Each row is a point on a landscape with many peaks, with its height.
A climber steps from a point to the highest of its 2 nearest points, and stops where none of them is higher. Distance is the straight distance between rows; heights are no part of it.
meza: [168 178 151 173  84  89 177 101 125 103 118 150 166 122 128 139 208 133
 103 164 107]  (h 3.38)
fuvad: [154 165  90 139 111 143 141 153 137 137  95  85 112 100 140 106 153 139
 155 141 142]  (h 4.16)
foni: [141 145 159 125  91 156 210 134 120 116 144 135 102 150  69 123 140 172
 115 125 102]  (h 1.93)
miz: [122 120 126 107 125 151 158 103  95 150 144 148  94 135 132 109  94 132
 148  93 114]  (h 3.01)
veg: [109  79 140 116 164 103  72 103 123 112 196 146 137 166 125 114  96 100
 114  64 101]  (h 0.16)
Vopat: [114  84 110  76 117 130 119 129 119  96 154 138 107 164 110 123  86 132
 128 102 121]  (h 0.63)
nuto: [159  99 194 158 154  92 154  96 153 146 184 131  82 152 176 100  98 119
 133 159 116]  (h 1.89)
zodo: [113 155  76 116 118 152 115 136 125 147 112 125 135 123 164 136  71 110
 150 126 164]  (h 4.11)
tomal: [ 74 147  91 111 106 102 118 116  83  60 123 154 163 142 112 116 178 119
  85  90  79]  (h 2.81)
Binum: [144 135 165 130 120 139 159 120 111 156 147 149  88 130 152 123 114 124
 152 128 130]  (h 2.78)
tiv: [118  62 162 133 193 103  78  98 132 111 179  93 151 161 104 104  73  92
  63  64 126]  (h 0.19)
Rit: [ 92  75 152 136 125  69 131  93 138  69 164 165 163 169 118 109 148 105
  71 124 112]  (h 2.12)
Bigut: [100  74  97 107 144  98  71 109 108  91 175 128 155 148 117 115 109 105
 103  70 102]  (h 0.26)
zifa: [ 94 140 111 125 126 179 131 159 113 187  94 125  92  85 137 155 122 149
 148 151 152]  (h 2.97)
fuzab: [220 153 170 170 116  80 159 109 144 108 153 134 111 152 154 138 199 130
 142 172 113]  (h 1.39)
Zep: [ 95 138 105 158 127 151 123 141 107 148 100 137 148 102 132 127 119 132
 159 127 138]  (h 2.18)
kasir: [168 143 172 151 120 104 129  97 137 113 105 155 158 143 144 130  91 107
 142 154 149]  (h 0.89)
Mub: [ 96 125 129 138 136  91  99 121 130  86 102 152 201 135 141 114 168  88
 104 104 137]  (h 3.09)
pigu: [207 121 203 156 155  82 143  91 168 134 170 130 114 151 170 121 118 114
 145 159 128]  (h 2.04)
lur: [144  82 165 104 144 117 167 108 135 107 160 140 103 174 121  91  89 136
 122 119 132]  (h 2.57)
Mobat: [104 136 127  82 126 187 142 111  96 155 162 156  45 135  83 124 123 178
 134  85  62]  (h 4.35)
Dimi: [144 155 128 131 153 151 140 157 123 169  90 116 135 118 164 141 125 128
 169 145 171]  (h 2.58)
Linel: [ 82 196 108 137 110 130 111 140 103  95  93 152 172 137 125 131 152 114
 127 111 103]  (h 2.52)
Pitet: [191 180 169 163 130  60 166 116 111 102 106 126 177 133 167 152 178 118
 132 165 120]  (h 2.74)
miku: [136 174  98 135  98 122 159 128 128 114 107 146 199 141 147 153 129 106
 130 136 172]  (h 4.63)
Rofiv: [183 172 156 144 116 137 169 159 120 124 105 123 137 136 123 147 189 141
 149 154 150]  (h 1.17)
nefon: [106  80  80  74 140 133  94 149 120 111 139 115 121 137 109 124 100 132
 135  94 137]  (h 0.56)
fid: [116 103 169 169 149  70 125 111 123 104 141 113 137 122 153  84 132 102
 110 127 108]  (h 1.37)
poza: [ 98 219  92 172 115 157 134 181 123 138  83 109 169 105 135 158 163 140
 143 162 130]  (h 0.53)
mar: [ 78 112 102 129 121  83  90 123  93  63 132 133 153 142 136 107 145 103
  86 107 104]  (h 3.04)
minel: [124 129 120 168 153 119  76 133 125 136  98 103 149 132 180 110  94  87
 120 127 171]  (h 3.37)
depo: [174 127 141 123 145 146 125 111 139 158  92 115  83  98 145 100 110 146
 172 137 137]  (h 4.56)
ramo: [ 97 112 149 159 140  71  87  98 137  88 111 146 199 134 150 110 156  67
  66 122 144]  (h 2.82)
Pav: [141 188 157 139 102 114 132 139 146  81  79 145 162 136 105 139 181 139
 130 166 113]  (h 3.76)
zir: [187 106 178 144 141 105 116 112 158 123 112 133 137 136 137 137  85 118
 142 173 162]  (h 0.74)
Vogem: [132  66 130 109 173 140 115 129 132 174 102  95  94  94 151 105 108 132
 135 120 165]  (h 0.55)
zos: [102  42 140 154 160 108  94 113 104  93 157 129 123 163 115  83 126 116
  90  96 109]  (h 1.62)
kora: [ 78 141  97 136  92 149 116 162 125 108 110 142 149 113  76 144 171 136
 127 132 108]  (h 2.65)
Tufib: [147 148 136 180 123 113 112 118 126 137  92 140 177 124 167 154 109 105
 141 170 160]  (h 1.13)
vetot: [168 158 136 172 130  73 112  84 143 104  77 149 209 118 166 141 148  94
 111 172 142]  (h 1.26)
Kivem: [127  60 153 124 157 111  71 115 172 125 172  96 110 131 120  97  77  93
  85 105 148]  (h 1.74)
pek: [ 86  83 134 112 107 104 147 113 107  90 196 159 134 165 111 130 123 120
 100 118 107]  (h 2.32)
Kamu: [ 89 155 125 109 100 146 153 137  96 114 207 136  85 154  83 131 150 155
 116  84  52]  (h 2.03)
Rer: [102  39 120 105 201 138  44 132 120 136 122  93 141 134 104 124  80 125
 107  86 143]  (h 0.38)
Zugok: [114  60 115 132 138 112  75 132 152 116 135 114 129 126 120 116  91 102
 105 122 163]  (h 1.83)
narip: [127  81 118 123 102 137 119 104 142 128 132 142  89 120 107 104  88 138
 135 135 117]  (h 2.19)
Tizof: [ 69 114  96 114 110 128  83 164  98  93 141 132 128 130  99 137 154 131
 126 109 105]  (h 2.87)
gules: [115  71 117  57 145 143 106 107 111 123 190 152  83 164 125 136  73 128
 122  80 113]  (h 0.71)
vozek: [181 236 122 168 117 120 151 161 125 138  95  89 168 113 157 174 193 136
 155 164 128]  (h 0.97)
kag: [127 172 118 143  79 108 154 128 123  69  98 146 152 133 124 110 208 122
  74 139 130]  (h 3.69)
tebem: [111 147 149  93 104 129 125 154 151 110 136 148 116 128  96 138 114 139
 158 137 105]  (h 3.10)
Kete: [138 215  93 142  82 201 159 155 134 166  99 100 131 113  85 140 134 166
 118 123 133]  (h 4.01)
vinez: [152 135 128 141  83 152 149 145 143 150 123 128  90 100 117 146 137 139
 141 175 148]  (h 2.15)
Zorov: [102  66  59  92 155 125  64 140 130 117 156  99 168 124 114 128  96 109
 124  76 141]  (h 0.46)
gubu: [160 128 153 142 160  91  95 123 151  98  90 111 182 153 154 113 104  95
 113 133 175]  (h 3.27)
zalu: [119  80  57  56 129 157  87 119  75 122 168 134  90 128 100 159  91 161
 121  96  97]  (h 1.59)
Dal: [ 66  85 128 124 120 117  76 144  98  88 159 156 127 145 102 146 133 125
 119 116  95]  (h 2.69)
pof: [116  43 113  54 180 130  89  91 122 165 205 129  77 137 135 133  64 129
 101  69 110]  (h 0.80)
Gop: [ 82 113  94 108 102 161 148 151  76 114 129 144 148 133  69 161 132 154
 116 111 108]  (h 1.54)
Gemo: [ 69 146  28  97 151 177 123 169 121 158 104  99 141 107 142 143  89 156
 154 117 130]  (h 3.88)
Gimos: [ 90  89 129 120 137 104 115 126 125 137 172 121 109 103 126 108 116 113
 145 104  94]  (h 3.14)
marob: [188 184 114 141 101  73 136 118 162  78  91 117 181 123 155 141 186 114
 123 177 140]  (h 5.61)
kodop: [ 92 167 103  87 126 180 141 154 116 188 104 113  90  79 120 150 118 159
 149 123 118]  (h 3.22)
ruzo: [ 97 113 140 133 118  97 112 136 112  63 141 134 105 172 137  92 152 117
 103 111 112]  (h 3.32)
pir: [172 164 178 151 108 109 141 125 146  83  96 162 141 161 124 141 185 135
 126 178 125]  (h 3.47)
zifo: [181 129 203 148 148 116 177 119 137 143 149 136  84 153 145 114 152 148
 161 161 112]  (h 0.95)
roz: [101 127 130 148 138 121 127 126 105 110  97 143 164 127 111 109 143 125
 144 113 120]  (h 1.92)
ren: [200 229 144 143  76 149 157 144 144 110 108 119 132 148 103 157 174 152
 120 162 124]  (h 4.10)
Pipa: [138  65 168 160 181 132  90 101 140 179 140 105 121 115 145 106  81  89
  96 102 168]  (h 0.68)
Tadir: [116 120 137  59 137 163 142 109 126 169 148 131  18 112 148 110 131 149
 133  96 100]  (h 3.94)
luso: [125 148 136 165 118 109 151 111 113 104  87 148 187 120 124 118 138 120
 130 148 123]  (h 1.71)
bovok: [134  71 164 112 152 104 125 105 129  96 147 135 132 181 125 103  61 118
  96 113 143]  (h 2.67)
fof: [179 151 140 138 116  86 156 128 153 122 146 114 162 108 153 129 148 105
 163 133 141]  (h 1.67)
mag: [141 112 149 140 106  99 121 103 149  92 133 133 104 135 122  92  97 121
 132 155 106]  (h 2.41)
galol: [159 175 137 171 123  92 137 102 122 111  74 135 192 121 154 145 126 119
 144 175 125]  (h 1.42)
Padif: [ 79 111  50  98 132 177 108 170 105 122 112 130 150 137 102 163 107 151
 133 119 145]  (h 2.30)
labu: [131 171 168 160  94 116 186 103 134  85 158 164  98 187 114 106 169 151
 103 165  83]  (h 2.54)
rinog: [141  90 188 178 181 114  78 118 157 148 134  96 160 131 134 119  91  77
  79 123 178]  (h 0.76)
Fimer: [ 92 117  78  34 136 191 124 112 111 192 113 125  53  84 139 156 116 165
 120  93 132]  (h 1.99)
Nima: [120  95 121 134 124 125 114 102 130 155 156 145 136 114 143 120  72  88
 126 106 153]  (h 4.09)
biz: [ 93 140 131 153 109  93 132 130 119  81 117 148 162 122 129 111 205 105
 101 122 119]  (h 3.43)
Pag: [157  99 138 119 131 137 135 107 139 188 133 119  65  85 178 126 104 120
 131 144 167]  (h 2.10)
segir: [150  83 152  92 139 125 134 123 159 128 145 135  97 150 129  99 106 123
 134 105 153]  (h 2.49)
mari: [115 206 146 152  96 171 148 178 113 158 116  93 102 108  86 135 173 160
 128 120 101]  (h 0.21)
dev: [150  87 169 138 144 112 130 100 136 169 160 115  77 118 175 114  78 107
 119 140 147]  (h 1.94)
nov: [115  83  96  80 160 143  88 127 164 172 131 113 130  95 128 136  75 122
 152 100 153]  (h 1.20)
Goz: [133 128 148 158 129 102 140 123 104 115 125 147 164 149 166 118 155  93
 115 111 160]  (h 3.46)
redon: [191 158 107 128 133 126 136 152 157 151  80  86 125 104 160 162 104 147
 174 195 168]  (h 0.40)
Pivum: [172 143 119 177 147  91  93 138 163 127 103 117 193 123 182 156 173  87
 127 164 188]  (h 0.36)
zemo: [137 114 161 183 131  76 117 120 126 131 135 106 151 109 171 117 115  84
 123 143 145]  (h 1.11)
magib: [199 142 153 168 160  62 143 115 131 119  98 102 203 126 173 157 160 112
 145 166 152]  (h 2.33)
goget: [151  83 137 133 115 123 106 108 168 145 144 132 100 100 125 112 105 115
 137 157 151]  (h 2.11)
nulib: [ 71 127  30 139 156 157 107 173 140 134  92 103 173 118 152 138  92 142
 143 141 151]  (h 4.15)
Leru: [132 170 122 130 140  91 124 152 151  75  53 120 207 140 147 135 140 124
 124 171 150]  (h 3.77)
fali: [101  51 166 146 155  86  96 111 158 114 209 121 114 161 129  99  99  98
  78 118 125]  (h 1.64)
meb: [127 132 106 117 107 144 125 107 134 160 133 147 124 108 142 134  69 110
 154 126 146]  (h 4.46)
vek: [155 135 161 150 106  79 154 101 158  82 132 147 140 135 121 114 138 128
 127 168 105]  (h 2.68)
Bima: [ 96 107  82 121 117 123 106 110  64  67 151 152 137 164 100 115 155 133
  96  74  76]  (h 2.63)
zunob: [ 92 122  63  61 135 202 109 142  83 172 116 126  73 108 123 158 116 159
 128 100 126]  (h 1.87)
dar: [183 125 156 153 175 102 100 125 169 135 100  95 198 146 164 145  76  88
 112 149 199]  (h 3.06)
Nol: [106  74 155 126 150 153 125 114 106 159 143 144  43 134 137 100 119 143
 130 125 110]  (h 0.41)
Gemor: [ 92 172 130 124  73 152 165 153 121 119 181 121  97 141  61 130 165 158
  96  98  71]  (h 2.14)
vibuv: [ 90  84 125  62 159 166 108 119  91 161 169 152  42 123 104 145 125 176
 133  94  56]  (h 4.13)
ritud: [114 195 157 161  73 155 173 141 117 124 162 129  94 144  87 121 167 152
  99 125  74]  (h 2.22)
remu: [124  76 133 115 193 125  89 143 158 168 102  72 123  94 146 105  71 118
 130 115 165]  (h 0.49)
sor: [ 86  98  99  86 125 161 146 136  77 150 165 139 113 111  75 162 119 163
 139  95  93]  (h 1.41)
nekot: [145 199 127 139 120 119 131 147 141  85  49 126 191 135 127 141 166 143
 139 176 134]  (h 4.08)
filos: [160 209 159 164  91 180 161 142 122 181 103 128 117 100  98 162 141 157
 149 154 117]  (h 4.75)
Tose: [116 183  67 128 144 164 136 180 172 132  78 119 179 127 139 152 113 155
 168 161 153]  (h 3.79)
gasur: [173 114 173 163 137  54 123  74 155  72 105 148 175 146 154 104 179  96
  63 163 131]  (h 1.79)
rima: [133 120 135 157 100 130 140 146 132 126 107 142 140 112 114 149 138 130
 139 182 156]  (h 1.98)
fekar: [ 89  84 151 104 121 145 120 141 137 160 168 159  89 119 113 150 137 124
 147 127 120]  (h 2.08)
koma: [203 184  93 150 115  90 138 132 163 109  95  93 175 108 157 154 166 125
 153 177 142]  (h 5.16)
Nagu: [149  97 157 134 105 147 146 135 155 131 127 140  73 129 114 123 145 145
 133 173 136]  (h 2.24)
meto: [209 136 170 149 168  94 130 133 132 129 102 104 148 141 175 144 135 114
 156 156 169]  (h 2.06)
Kizo: [ 78 106 124 114  87 124 132 141 120  97 189 165 114 146  84 143 145 130
 120 119  84]  (h 2.47)
movig: [113 115 173 121 120 120 186 118 145 150 178 135  58 122 132 117 126 157
 143 157  82]  (h 2.23)
mesub: [ 96 169  80 124 111 185 148 145 102 175  97 113 121  91  94 138 102 166
 144 114 108]  (h 3.45)
dobi: [133 176 145 145  97 181 154 122 115 170 123 162 100 108 101 140 127 146
 151 127 106]  (h 5.11)
Nop: [114 195 141 131  96 207 143 137 101 175 120 136  81 119  79 141 127 165
 123 102  95]  (h 4.82)
vit: [124  97 106  97 140 164 142 131 122 162  91 123 114  97 108 127  91 160
 149 130 145]  (h 2.16)
Tel: [121  55 168  98 177 140 125 108 128 178 123 128  65 107 141 106 110 141
 133 114 140]  (h 0.48)
Zeg: [105 148 150 105 109 122 158 136 122 130 161 121  65 121 119 117  98 150
 143 133  69]  (h 2.50)
vud: [121 115 102  64  97 180 155 131 129 165 140 126  52 100 108 135 126 159
 129 125 134]  (h 2.02)
fupa: [147 169 123 126 126 178 156 157 120 185  87 119 105 100 146 167 131 151
 158 163 163]  (h 2.76)
gese: [126 191 147 168 100 153 156 122 111 139 111 154 150 115  96 139 159 135
 141 124 103]  (h 5.58)
Zisa: [192 129 176 178 149  52  91  85 156  94  90 133 196 135 165 136 160  87
  85 169 150]  (h 1.56)
Kopo: [112 133 134  99 105 163 194 132  99 125 159 130  70 157  82 115 118 180
 117 116  88]  (h 1.88)
degi: [103 101 130 130 125 128 142 128  95 100 131 150 134 145  97 113 150 136
 127 101 107]  (h 1.77)
fabo: [117 166  99 101 117 160 132 166 151 141  93 127 144 109 107 155 102 147
 169 154 145]  (h 3.59)
lom: [137 156  99 137 139 128  84 142 154 148 111 106 135 116 192 124  80  96
 154 143 173]  (h 3.74)
fila: [178 233  95 149  97 180 157 156 150 153  77  98 149 112 100 149 141 168
 142 153 136]  (h 4.12)
Zod: [ 96  59 120  56 168 142  91 130  93 135 154 117  50 124 120 124 106 164
 125  93  88]  (h 3.93)
Ladu: [101  62 136  58 194 134  75  96 136 183 160 117  93 104 142 134  55 114
 112  75 123]  (h 0.92)
gibu: [204 199 162 139 119 105 148 146 143 135 113 107 130 113 137 167 153 140
 183 167 110]  (h 1.36)
nekul: [171 104 178 181 166  69 101 127 159 137 144  87 173 115 161 131 122  72
  98 145 173]  (h 0.88)
Tebe: [127 101 121 134 152  92  95 119 146  83  94 104 199 157 139 102 102  91
  75 116 181]  (h 3.07)
kuli: [177 126 121 138 148 114 113 133 159 167  90  91 129  90 170 144  81 125
 165 188 164]  (h 0.50)
piva: [ 86 176 105 125 130 109 110 135 125  94  88 152 205 128 137 127 177  98
 127 108 130]  (h 2.79)
Fup: [109 191  97 145  90 188 149 139 111 134  91 129 162 118  56 139 133 164
 120 110 109]  (h 3.85)
Pipo: [131 149 139 129  76 116 181 135 123 106 149 133 132 135 111 131 144 128
 121 147 130]  (h 1.91)
bar: [101 113  62 101 150 163  85 153 171 174 117 119 138  93 150 136  98 120
 164 124 167]  (h 1.30)
kolip: [ 82 141 149 129 114 156 164 133 119 138 203 151  54 153  92 116 158 163
 122 125  49]  (h 1.90)
Norat: [ 85 152 125 126  97 167 129 161 118 132 130 136 114 117  73 143 171 151
 140 110 100]  (h 2.48)
ditoz: [100  91 102 111 158 108  80 127 127 106 147 123 178 147 128 108 113  87
 117  63 141]  (h 0.37)
Sufug: [115  29 119  99 201 139  42 113  99 137 157 119 127 130  92 128  74 136
 111  76 105]  (h 0.33)
Nisef: [111 129  71 154 135 126 113 156 161 121  84 105 176 106 151 130 108 126
 143 165 160]  (h 4.47)
zab: [164  79 157 143 171 134 116 126 136 152 110 100 121 129 149 101 104 110
 116 121 189]  (h 0.62)
mus: [114 136 158 142 108 102 150 128 104  77 129 155 122 174 139 115 158 117
  97 135 117]  (h 3.12)
veti: [ 87 133 128 121 103 141 127 155 124 144 161 142 121 113 118 146 152 112
 149 109 124]  (h 2.28)
pofom: [116  94 124 148 116 126 106 140 144 121 127 127 128 112 128 121 133 110
 131 148 157]  (h 1.97)
moro: [161 202  87 139 133 158 157 163 146 150  70 102 168 119 132 162 115 160
 169 177 147]  (h 3.96)
zar: [145 170 151 110 100 175 182 147 114 132 107 139 117 151  81 133 135 163
 134 122 130]  (h 2.00)
zevu: [ 85 142 110 114 114 132 110 169  81 100 133 112  90 133 106 124 139 141
 128 114 100]  (h 3.05)
tafa: [134 152 137 126 108 168 167 108 135 163 166 135  38 113 117  92 141 157
 141 111  79]  (h 3.98)
futel: [118 107 130 147 176 147  71 135 133 168 110 110 141 129 172 125  72  90
 122 114 189]  (h 3.11)
mebap: [ 85 122 131 114 115 104 140 126 104 107 183 126  91 134 118 103 114 124
 134 108  62]  (h 2.80)
gulad: [164 117 191 166 143  73 122  94 170 116 172 144 153 139 156 118 133  82
 127 134 132]  (h 2.20)
sov: [159 225 110 134  84 116 175 118 122  97  96 142 188 144 143 151 164 118
 106 141 146]  (h 4.26)
Kuv: [108  92 105 144 130 136  97 104  96 125 151 154 129 146 137 103 129 102
 119  79 129]  (h 3.48)
Sorev: [158 183 164 128 102 170 191 113 133 186 149 120  57 101 106 125 135 174
 131 137  85]  (h 3.78)
Ror: [ 94  80  68  46 150 184  84 116  75 161 137 135  51 107 122 169 109 174
 120  99  92]  (h 1.73)
Nurir: [ 99 144  61 116  89 133 135 130 112 104 135 132 168 123 110 128 120 122
 130 100 131]  (h 2.25)
Tiduz: [ 86 109 133  88 123 149 113 143 134 142 178 147  70 124  99 126 142 141
 154 109  82]  (h 1.95)
Sigo: [138 188 118 140  74 144 160 143 118  77 104 125 129 147  84 104 190 146
  97 127 119]  (h 3.87)
Fivu: [150 238 131 161  88 160 160 130 139 132  93 136 186 118  88 149 178 141
 125 123 112]  (h 5.12)
forol: [123  45 145 108 170 118 118  95 126 134 156 129 110 145 111 109  57 135
 106 106 122]  (h 2.55)
mesok: [ 90 104  79 125 134 125 100 135 129 101 103 146 208 140 122 139 118 106
 117 113 167]  (h 2.64)
Tobi: [106 183 157 154  75 123 178 126 113  90 161 154 118 160  96 126 174 143
  87 144  79]  (h 2.36)
rizef: [148  98 161 153 104 130 152 115 163 125 168 156  78 152 134 109 158 132
 133 157 130]  (h 2.34)
mek: [166 187 149 106 114 128 159 142 145 161 116 108 123  89 123 144 116 143
 186 155 110]  (h 1.14)
Filug: [137 110 159 144 111  67 150  84 155  57 131 170 159 165 131 100 174 105
  69 150 123]  (h 1.96)
nuda: [142 146 114 108 124 155 146 137 136 162 109  98  80  89 134 101 131 146
 162 130 129]  (h 4.36)
Pifav: [ 99 205 125 146  95 154 141 173 104 140 108 105 128 110 122 147 143 141
 137 143 118]  (h 0.34)
zutev: [100  98  94 132 157 148  82 139 128 137 104 135 172 130 137 132  82 104
 133 111 171]  (h 2.86)
zadet: [ 94  77 115  40 165 148 103 111 145 192 138 132  97  79 140 152  88 129
 138  95 132]  (h 1.07)
des: [216 135 162 142 124  79 139 110 166 136 150 111 127 123 157 144 131 109
 163 167 137]  (h 1.86)
sivi: [133 103 148 153 130 120 140 107 115 127 150 160 132 152 141 107 132  97
 127  98 144]  (h 3.73)
mez: [186 152 177 145 128 138 163 143 131 155 129 127  91 119 139 134 174 141
 165 151 129]  (h 1.06)
fizot: [107  77 143  87 167 130  90 145 115 123 128 102  62 134 134 105  85 134
 129 113 116]  (h 3.72)
kolit: [ 94 105 102  88 129 151 106 131 103 165 132 122  80 109 154 128  86 127
 130 110 134]  (h 2.45)
Suta: [102 140 119  72 133 139 126 170 134 136 117 118 136 116 108 146  99 146
 168 119 127]  (h 3.36)
donat: [165 132 119 140 129 109 136 130 163 151 127 108 162 100 159 127 127 108
 167 138 166]  (h 1.53)
Beboz: [158 143 135 137 130  93 117 135 153  88  81 129 174 140 141 129 141 115
 126 160 168]  (h 3.50)
Lep: [125 210 112 145 113 104 144 119 125  90  57 144 204 115 138 114 209 122
 100 134 113]  (h 4.27)
bogig: [156 185 103 136  93 146 149 153 132 106  99 104 121 129 117  98 174 137
 139 123 139]  (h 4.02)
fofez: [ 98  77 153 131 153 114  76 108 145 135 176 163 147 146 123 121 110  87
 123  87 125]  (h 0.06)
dile: [160 208 138 162 104  85 169 111 116  97  72 136 191 109 136 141 213 129
 100 173  99]  (h 3.80)
disin: [ 84 136  42 100 126 156 116 153  96 149 128  89 108  98 130 129 104 146
 145  99 110]  (h 3.58)
tasiz: [118  59 108  97 148 162 133 112 110 160 114 135  95 104  99 119 101 156
 147 100 123]  (h 2.27)
vikun: [189 238 141 158 112 133 143 153 135 148 103  95 141 108 123 171 159 149
 163 169 102]  (h 1.16)
Ramu: [146 128 126 166 173 109 107 161 162 142 102  99 177 120 179 136 148  93
 143 142 199]  (h 0.47)
kamev: [107 182  88 148 118 140 131 141 138  99  60 140 197 122 114 137 143 139
 141 151 134]  (h 4.45)
futi: [ 84  37 146 119 168 119  67 126 110 135 195 123  81 151 130 130  96 117
  93 101 106]  (h 2.31)
Ran: [160 125 168 107 138 101 135 129 163  98 136 124 139 153 140 108 133 109
 146 114 156]  (h 2.37)
Sako: [114 100 100 120 123 153 129  95  85 125 174 166 112 151 114 111 124 131
 134  63  98]  (h 3.25)
vum: [222 163 156 153 123  71 141 123 152 121 139 113 142 122 151 174 175 115
 168 182 120]  (h 1.63)
sudu: [ 93  73  75  67 158 157 129 135  78 171 157 120 115  99 120 154 114 147
 149  73 117]  (h 1.25)
gizil: [138  91 153 125 121  89 137 103 143  76 142 141 153 179 132 105  94 103
  83 124 155]  (h 2.77)
voto: [200 220 103 145  88 148 152 129 144 120  80 123 153 137 116 158 141 145
 141 170 142]  (h 4.28)
fefi: [163 146 158 154  92 144 179 113 152 105 161 152  73 173 114  99 174 152
 117 159 113]  (h 2.42)
refo: [113 100 142 114 137 113 112 148 105  90 133 114  80 154 139  94 118 130
 121 114 113]  (h 3.51)
Gure: [113  61 106 117 193 134  73 140 142 157 127  64 147 110 128 115  60 110
  95  92 173]  (h 0.43)
fite: [164 144 184 172 131  85 169 110 109 102 118 148 160 154 163 122 164 111
 118 146 133]  (h 3.13)
pura: [ 99  74 133  84 150 123 130 106 131 167 170 127  89  95 128 113 101 132
 154  87  94]  (h 3.42)
lup: [127 107 111  88 125 168 126 120 135 186 120 128  64  93 165 136 107 133
 135 130 169]  (h 2.21)
Potuf: [105 156 102 113  80 128 180 142 116 104 146 134 161 132  94 137 149 128
 114 107 124]  (h 2.07)
debem: [ 87 116  73 109 138 173 111 152 122 169 113 134 139  93  94 142 133 146
 168 102 118]  (h 0.98)
Geb: [159 172  72 149 115 115 125 152 175 104  84 101 173 119 163 137 135 126
 143 178 166]  (h 4.80)
Kigu: [152 149 139  95 119 155 149 119 141 172 130 112  39  90 136 105 140 155
 148 121 106]  (h 4.17)
Rig: [ 89 101  86 116 131 137 119 137 115 132 122 121 150  96  84 115 125 141
 159 102  97]  (h 0.85)
Veso: [102 112 159 154 115 116 158 106 128  92 184 168  84 201 138  94 150 131
 102 139  95]  (h 2.90)
volo: [164 183  89 142  78 162 162 134 130 124  90 138 161 131 121 142 135 137
 137 143 166]  (h 4.34)
zogi: [139 178 132 124 120  75 131 106 136  74  75 149 198 128 155 108 203 101
  94 134 121]  (h 4.67)
dini: [164 168 146 147  74 137 176 137 131 139 145 123  92 122 112 145 150 150
 126 171 121]  (h 2.01)
segov: [139 123 151 114 140 143 151 147 112 173 128 132 108 124 161 153 120 118
 152 136 174]  (h 2.59)
roro: [122 118  96  51 129 178 152 110 135 198 115 119  58  76 153 141 118 153
 130 112 151]  (h 2.13)
savi: [ 90  75 130 114 134 142 129 116 123 134 198 158  66 148 109 106 142 147
 136 107  80]  (h 1.84)
Vapi: [ 78  80  63 102 166 160  96 145  85 160 133 126 147 109 117 155 114 140
 155  84 123]  (h 1.12)
sisa: [138 117  96 125 143 141 119 150 180 173 113 111 154  89 153 141 119 109
 174 141 181]  (h 1.40)
sigi: [110  55 110 127 156 137 106 105 102 139 113 123 130 121 116 113  65 133
 124 100 137]  (h 2.39)
zuk: [109  94 189 126 154  97 156 122 141 138 192 138  69 154 148 104 121 132
 142 135  93]  (h 2.05)
kiga: [ 84  80 114 145 136 122  87 114  99 105 116 164 191 144 114 141 109 102
 102 105 145]  (h 2.38)
buloz: [129 167 131 130  92 114 143 130 140  80 142 125  96 148 120  87 157 131
 127 116  90]  (h 3.08)
gez: [115 137 125 136 107 136 133 146 112 112 130 113  82 120 127  95 145 131
 137 119 112]  (h 3.29)
rudad: [ 75  69 130 120 153 119  54 148 101 106 151 123 106 142 124 130 103 114
 112 114 120]  (h 2.46)
Sak: [122  68 169  82 192 123  94 108 154 178 173 108 100 119 143 128  66  98
 105  77 155]  (h 0.82)
Lag: [139  81 155 142 145  87  97 110 155  86 132 115 168 156 122 106 106  84
  61 114 174]  (h 2.94)
Basa: [151  84 138 151 163 125 114 154 150 164 121  90 140 113 159 129 132 109
 132 133 197]  (h 0.57)
Roke: [182 225 108 140 113  79 130 139 145  83  67 108 193 129 161 174 198 131
 116 199 123]  (h 4.97)
vin: [184 184 139 121  98  59 154  93 160  66  96 148 180 141 151 130 197 110
  92 166 129]  (h 5.15)
lekif: [138 127 184 169 120  87 186  96 137  85 167 160 117 187 147 101 166 136
 107 166 100]  (h 2.72)
Lop: [199 168 163 162 100 112 184 143 130 106 134 116 114 142 129 141 208 145
 132 164 131]  (h 1.27)
kib: [107  85 136 130 182 105  62 109 142 110 146 100 174 149 119 111  73  80
  79  65 145]  (h 0.25)
das: [160 106 156 153 157 101  92 128 167 147 108 100 150 101 150 135  80 113
 143 166 159]  (h 0.64)
tati: [119 112 150 120 148 127 122 151 112 136 128 129 142 149 158 137  97 106
 135 116 173]  (h 2.35)
viluk: [145 216 129 173 117 134 141 152 108 136  90 122 161 125 157 156 169 121
 153 145 142]  (h 0.75)
taz: [ 82 104  44 119 113 145 112 145 114 113 119 134 176 121 105 146 114 125
 131 111 142]  (h 2.43)
rifu: [127 158  80 151 142 171 150 143 115 165  83 118 154 108 150 125 121 137
 171 133 159]  (h 2.40)
Fabaf: [109  86 142  94 148 137 158  91 133 181 191 151  60 112 146 112 106 139
 143  99  91]  (h 3.65)
badim: [109  53 141 141 147 113 111  98 130 104 190 148  82 167 120  86 121 132
 112 105  91]  (h 1.72)
mizuk: [ 89 166  45 141 105 188 142 154  92 139  92 108 151 112  84 140 115 170
 128 118 113]  (h 3.66)
kob: [118  68 179 174 157  81 123  95 139 109 179 120 124 150 141  83 112  98
  83 126 124]  (h 1.55)
deso: [ 89  46 122 102 166 129  87 108 101 132 208 141  50 162 133 124  92 143
 102 111  68]  (h 2.17)
tar: [105 149 116  85 120 210 147 122  85 188 125 139  57 112  95 149 117 177
 124  96 101]  (h 4.58)
gizez: [125 213  84 159  88 162 148 126 138 119  78 149 205 116  98 141 169 137
 123 129 128]  (h 4.81)
goda: [127 120 113 108 108 170 155 134 113 142 101 139 116 131  89 135 111 157
 142 126 142]  (h 2.09)
Feki: [127 125 167 153 124  63 111  98 157  97 153 149 183 137 157 121 142  71
  95 130 137]  (h 2.51)
zaso: [141 107 198 130 150  94 144 135 139  97 138 143 130 174 143 115 139 120
 131 133 138]  (h 2.26)
vol: [110  56  84  60 184 151  64 118  89 158 142 118 107 116 118 145  75 148
 127  81 106]  (h 0.24)
kav: [174 145 148 182  87  84 155 100 135 104 116 137 150 107 124 134 172 129
 131 187 108]  (h 3.02)
kel: [178 226 159 150  77 111 174 121 139  91 122 126 124 154 112 124 178 148
 104 157  87]  (h 3.90)
zinel: [ 83 102 100 110 140 156  99 161 109 169 108 115 106 102 147 154  93 131
 135 142 157]  (h 2.70)
pifup: [ 92 110 110 138 104 158 155 126  70 106 141 154 119 152  67 130 147 162
 114  96  93]  (h 1.65)
nasuf: [190 125 149 168 117 112 131 129 142 129  90 131 146 112 129 154 147 137
 156 199 151]  (h 1.76)

Where does a climber stop that starts at each point below?
rinog -> marob
vetot -> gez
narip -> marob
kolit -> miku
fupa -> miku
zos -> gez
